Each row is a point on a tangle of strands that fork and nearly touch. The rows are in no order.
In the rows, 128 means zero.
Two points are linked if the straight distance between their rows is under 109. Some points are linked to none.
K663: [137 152 131 139 123 157 140 148 137 190 175 209 108 143 149 106 132 107
 128 128 112 163  95 131 152 120 105]
K734: [109 142 115 159 159 114 124 156 123 122  76  91  61 125 117 136  95 162
 131 154 126 123 111 169  60 103 128]
K632: [118 106  83 142 163 193 124  98 149 133 116 173 130 140  95  87 103 142
 135 111  90 126 151  92 148 122 127]
K862: [112 110 167 102 108  13 102 170 132 113 106  82 100 131 139 142 170 140
 100 119 156  89 120 158  92 111 148]
K856: [126 150 102 159 159 209 146 164 126 164 127 203 130 145 113 125  96 126
 166 131 108 169  98 123 147 120 103]
K591: [155 110  94 183 161 118 146 138 142  79  41 118 125 110 110 193  97 155
 160 131 169 155 152 120 102 115 103]
K958: [150 126 194  77  95  91 123 115  97 148 186 146 169 107 145 131 135 152
 142 150 123 217 123 168 162 111 123]
K757: [130 140 158  96  77 107 131 159 113 173 201 146 132 144 158 105 184  88
 122  99 123  98 125 118 156 167 141]
K419: [113 110 167  74 129  71  85 117 110 101  89  96 111 153  80 132 157 161
 133  97 135  76 193 131 124 106 147]
K61: [121 143 158 103  96  83 110 189 100 167 156  98  97 123 132 122 143 135
 129 130 118 130  97 206  93 136 155]
K541: [142 169 159 130 105 141 125 110  79 155 163  60 107  96 139 151 101 142
 128 181 133 171  96 197 107 132 137]
K50: [112 133 139 119 109  60 108 192 109 146 129  91 106 144 134 120 169 130
 109 115 130  84 105 168 101 141 155]
K707: [109 116 154  60 132 114  99  77  95 112 137 128 151 155  99 100 159 155
 125 103  87  96 174 112 156 113 155]
K159: [108 143  60 155 134 200 141 136 143 154 130 139  92 138 110  88 114 107
 123 117  92  75 121 109 128 154 146]
K287: [136 177 153 164 107 203 168 162 114 188 175 122 121 107 135 162 126  99
 146 140 114 169  91 175 149 149 116]
K887: [125 114 137 148 129  89 131 135 177 132 136 151 106 143 156 110 178  96
  81 115 139  89 127  84 121 106 117]
K609: [120 122 134 125 142 113  97 155 137 133  85 170  52 162 114  95  97 176
 125 146  90 143 139 160  97  74 126]
K75: [126 106 144  56 117 132 106  78 109 114 146 147 181 124 130 104 119 166
 141 129  96 171 147 131 149 118 137]
K317: [114 115 116  65 138 163 110  96 114 122  96 142 118 161 111  88  87 188
 128 137  57 142 144 151 119  69 128]
K979: [117 142 169  81  73  73 116 164  97 174 187  99 122 124 154 122 167 111
 118 125 123 129 105 198 127 161 161]
K387: [140 127 178  86 112 113 111 108  95 136 159 126 120 117 145 121 114 150
 135 165 113 194 121 180 130 101 135]
K787: [119 128 123  70 107 134 108  77  87 102 131  93 194 111 105 124  91 166
 157 140 116 166 131 132 138 153 149]
K954: [107 117 156  97 138  77  94 124 126 105  84  91  65 161 100 123 143 171
 103 122 120  61 175 163  97  83 150]
K544: [135 140 129 172 135 143 136 139  98 107 108  99 149 115 132 179  97 127
 155 145 164 159 104 147 114 134 103]
K14: [136 127 145 123 131 130 112 133 136 172 143 213  97 156 143  87 129 129
 114 129  87 161 117 140 156 100 133]
K389: [116 129  86 150 137 155 127  92  99  78  92  62 133  98 105 139  58 158
 154 153 132 129 136 145 100 153 136]
K271: [149  85 146  97 157  99 119  91 155 119 107 226 162 133 110 118 151 157
 119 112 104 152 170  62 173 102 118]
K70: [107 106 167  93 125  67  88 165 122 118  89 138  77 173 112 111 151 183
 122 124  97  94 157 170 102  87 143]
K969: [134 113 146 165 140  65 138 176 184 130  96 130  88 151 161 140 165 111
  93 114 145  95 116 103  99  90 124]
K692: [129 121  73 165 153 155 141 151 140 114 102 115 164 108  91 129 133 102
 153  92 163 100 140  89 131 160 105]
K583: [143  88 109 137 164 110 123 133 166 107  72 146 100 133  99 129 141 136
 126  93 130 117 186  64 124 115 112]
K270: [111 109 118  98 144 139  95 107 139 124  64 164  74 166  99  94 110 182
 123 132  69 121 165 145 109  69 128]
K655: [137 123 164 117 120 126 112  31 143  81 158 134 135 110 163 104 115 122
  91 146 136 103 145 115 153 126 122]
K689: [126 139 145 104  95 148 122  45 112 110 192 120 156 102 162  99 120 111
 104 136 127  96 123 118 156 174 142]
K427: [136 102 112 137 163 120 121 122 155 119 128 168 140 125 113 115 153 113
 120 103 123  93 162  68 150 143 112]
K102: [129 143  75 176 138 192 150 147 123 124 128 127 157 124 121 124 122  94
 151 117 149 100 121 110 135 171 129]
K399: [143 149 160 124 114 136 121  61  98 105 151  65 115  94 159 156  69 150
 119 181 149 165  94 176 114 133 126]
K905: [114 124  81 146 150 179 122 119 160 140 138 145  72 144 100  78 150  99
  95 109 101  60 142  70 134 130 128]
K662: [117 146 120 100 106 156 131  90  76 119 165  99 217 105 117 143  82 137
 175 138 132 171  97 133 156 169 139]
K217: [131 139 116 176 162 173 137 174 148 163 134 230 121 155 144 129 147 108
 143 112 116 142  97 124 146 111  91]
K857: [121 157 140 106  71 105 139 154 121 166 191 104 117 136 170 113 166  95
  94 117 108  80 110 155 128 159 162]
K274: [153 131 109 168 139 179 168 143 149 112 140 173 195 112 149 156 146  73
 151 111 178 124 113  94 160 150  95]
K268: [135 131 171  91  96  95 126 112  84 129 181 115 191 108 147 148 133 123
 151 145 149 198 111 144 166 155 126]
K880: [120 130 147 137 117 124 107  70 163 113 143 133  65 139 165  97 131 101
  67 134 125  76 129 115 116 100 126]
K374: [166  94 166 108 133  56 128 113 143  80  96 159 139 132 134 171 124 156
 131 135 158 170 178 108 143 108 118]
K839: [143 115 109 146 166 143 152 160 145 121 122 200 197 129 123 149 157 105
 163 107 153 146 126  98 153 156  93]
K30: [106 120  87 138 135 117 120 183 126 139 119  86 117 143 104 108 172  90
 130 100 124  57 147 101 115 156 145]
K16: [145 152 147 149 118 174 140 132  80 126 136  95 184 106 120 186  97 129
 182 152 164 185  74 156 143 148 108]
K358: [122 113  93  86 135 150 138 112 116 118 105 186 214 121  94 132 117 160
 166 119  95 188 146  88 154 109 115]
K121: [136 126 130 184 133 132 170 118 197 102 125 147 159 109 194 153 157  70
 110 126 189 126  96  83 124 119 100]
K336: [119 165  90 148  98 130 155 200 105 177 150  83  85 140 145 115 140  88
 125 123 128  81  97 167  99 164 160]
K356: [147  85 100 157 164  95 137 161 173 122  74 105 105 129  99 151 154 122
 118  77 167  95 181  56 107 105 119]
K234: [125 110 106 149 137  89 134 178 157 122  88  75 112 120 101 123 177 100
 117 101 147  68 144  80 103 119 135]
K130: [136 176 175 140  99 148 155 170  92 188 173  96 145 102 127 180 146 111
 153 150 143 184  84 187 136 145 121]
K376: [132 110  85 170 163 115 146 154 140 104  68 122 145 113 101 153 107 128
 158  95 164 125 160 103 117 146 112]
K398: [112 112  73 108 163 173 105 114 120 111 113  86 129 127  54  90 117 136
 150  92 103  90 177  80 125 140 145]
K683: [134 130 156 159 137  97 117 225 125 163 117 152  92 141 138 148 152 146
 148 140 135 174  95 177 105  92 120]
K621: [115 154  79 202 136 178 154 115 151 118 118  97 120 113 159 127  97  94
 105 149 155 103  99 132  96 133 118]
K198: [141 108 103 139 157 138 117  97 169  94 106  83  87 104 111 112 134 119
 100 102 151  67 171  71 119 108 130]
K222: [128 121 128 184 140  76 130 184 171 124  72 152  64 145 142 149 133 143
 107 137 147 128 109 139  74  74 106]
K688: [174  86 166 129 130  44 129 105 179  81  78 163  98 134 145 173 138 138
  96 128 162 144 174 110 121  92 104]
K40: [132 159  96 164 115 186 164 127 142 142 162 142 138 127 156 122 121  78
 124 128 139 111 103 129 152 163 117]
K480: [106 170 131  85  97 175 138 127  97 177 185 121 107 120 137 112  97 141
 126 133  71 152 121 182 132 145 164]
K741: [120 168 145  88 100 161 130 112  77 168 164  77 127 118 121 131  95 141
 148 144  91 168 102 204 108 155 155]
K680: [ 98 119  87 112 134 146 115 128 111 126 127  79 141 129  74  96 146 112
 131  95 121  75 153  92 143 174 149]
K711: [126 153 132 133  97 151 142  69 149 120 166 106  88 125 181 101 121  88
  60 145 133  71  97 126 120 141 145]
K253: [ 89 112  95  79 116 133 112 155  89 144 128 106 170 158  68  88 153 132
 161  92  98 109 142 106 144 170 147]
K99: [137 142 165  71 100 167 116  59  91 135 166 119 130 116 137 118  80 161
 126 192  86 194 118 185 132  80 143]
K106: [136 144 130 135  96 112 152 119 122 113 168  91 215 115 168 150 140  61
 133 126 190 120  89 107 156 185 121]
K368: [114 150 113 171 128 129 131 130 125 121 116  79  71 116 146 120  93 147
  99 165 129 111  93 182  71 123 129]
K422: [115 133 124 177 145  98 127 206 124 141  95 117  76 149 127 138 122 153
 134 148 138 136 104 175  75  96 126]
K172: [115 160 103 183 122 138 154 120 151 110 121  47  96 115 163 138  97 117
 102 163 158  99  93 147  78 131 142]
K815: [141 137 170 147 132  78 138 214 114 152 121 146 142 128 141 182 167 128
 169 123 165 182 100 160 126 121 103]
K526: [120 110  82 148 163 172 108  98 173 140 117 183  84 147  96  79 124 122
 100 107  97 101 142  74 140 104 118]
K383: [131 113 120 166 133 115 142 108 183 104 120 111 144 115 166 131 165  87
  95 119 172  84 122  68 130 120 122]
K695: [124 178 129 130 108 197 162 135 108 185 185 144 118 118 122 119  98 124
 142 142  92 163 107 155 155 135 142]
K160: [137 125 134 120  92 118 139  87 123 107 183 100 184 105 163 117 139  92
 100 133 155 101 116 107 164 182 135]
K436: [113 111 110 119 141 116 107 115 115 110 104 100 111 131 105 111 106 153
 123 128 121 110 140 126 116 138 137]
K569: [123 105 159  40 132 100  95  80 110 101 105 123 173 155 118 112 131 172
 130 117  95 141 186 147 142  94 148]
K709: [137 101 102 132 169 145 141 109 134 113 112 177 192 120 103 137 113 133
 163 117 141 165 158  89 153 143 114]
K105: [131 138 129  81 121 177 106  86 102 122 127 129 125 121 121 109  76 180
 129 166  71 184 129 153 121  83 139]
K799: [153  99 173 149 124  32 129 134 202  97  83 156  85 137 167 159 162 135
  82 130 156 114 134 103 108  73 114]
K457: [128 115 147  97  99 102 123 141 111 152 194 166 184 139 140 107 184  87
 118  99 124 119 129  95 184 166 140]
K637: [135 131 109 196 164 140 148 148 130  89  60  82 131 111 129 201  98 143
 154 151 183 146 108 134  81 113  93]
K916: [132 134 138 128 123 126 117  64  92  82 100  57 119 100 131 153  59 151
 130 184 147 138 127 167  99 134 133]
K385: [112 119 127  83 124 116 121 163 108 158 165 157 175 155 106 107 169 113
 155  87  99 119 132  93 163 170 148]
K806: [135 148 157 109 100 133 141 100  85 125 162  80 194 103 129 168  99 114
 152 157 163 186  94 150 154 171 118]
K629: [160  82 150  88 150  72 131 113 146  92  87 206 153 141 120 159 138 167
 127 129 119 186 179  89 157  98 116]
K251: [135 147 179 135 104 103 127 181  96 166 161 118 163 118 135 177 158 129
 165 136 147 202  96 174 140 126 111]
K33: [126 162 111 140  86 174 159 102 155 152 190 128 103 111 180  98 113  78
  90 135 118  75 114 123 140 164 141]
K79: [143 100 135 127 135 120 114  64 157  91 144 162 125 122 134 121 133 129
  93 127 132 101 162  84 157 124 116]
K493: [100 153  71 148 129 194 132 132 102 146 126 102  89 133  93 102  87 135
 135 139  88  92 121 146 100 164 161]
K26: [119 129  69 147 158 214 144 128 137 146 124 183 162 132  99 110 102 128
 172 118  97 142 132 107 142 134 119]
K900: [117 110 153 102 125  45  98 130 120  99 101  72 114 136 115 137 170 135
 117 107 148  85 159 112 101 133 138]
K395: [104 163  99 154 119 161 147 175 106 157 139  96 104 137 134 126 113 129
 128 136 123 108 100 156 112 171 146]
K944: [158  76 126 112 169 110 118  97 182 117  81 206 112 137  96 126 147 143
 122 103 110 132 183  58 153  94 113]
K670: [137 123 161 114 139 129 106 131 128 153 112 194  81 146 127 109 109 159
 125 156  87 187 120 159 133  68 117]
K522: [153 117 138 167 139 138 168 114 173  85 130 166 205 101 170 175 154  75
 140 117 206 131 109  80 150 144  81]

A fork is a point with three links, a tip a point with one. Leave the first point through the second and follow the links. Name the first fork or tip that comes.
K99; K105 => K336
K130; K287 => K389
K856; K217 => K806
K457; K757 => K70
K50; K61 => K680
K741; K480 => K422
K969; K887 => K358
K637; K591 => K880
K358; K709 => K969

A fork is a point with three links. Follow the links from the first point to the second and name the forks in between, in order.
K900; K799 => K680 K583
K522; K655 => K969 K583
K637; K632 => K806
K234; K70 => K680
K815; K655 => K422 K969 K583
K583; K734 => K969 K422

Follow the links from the first point to the second, and from the first to the third. Name the last point that the two ways share.
K839; K916; K457 => K969
K358; K356; K683 => K969
K398; K839; K106 => K583
K655; K688; K61 => K583
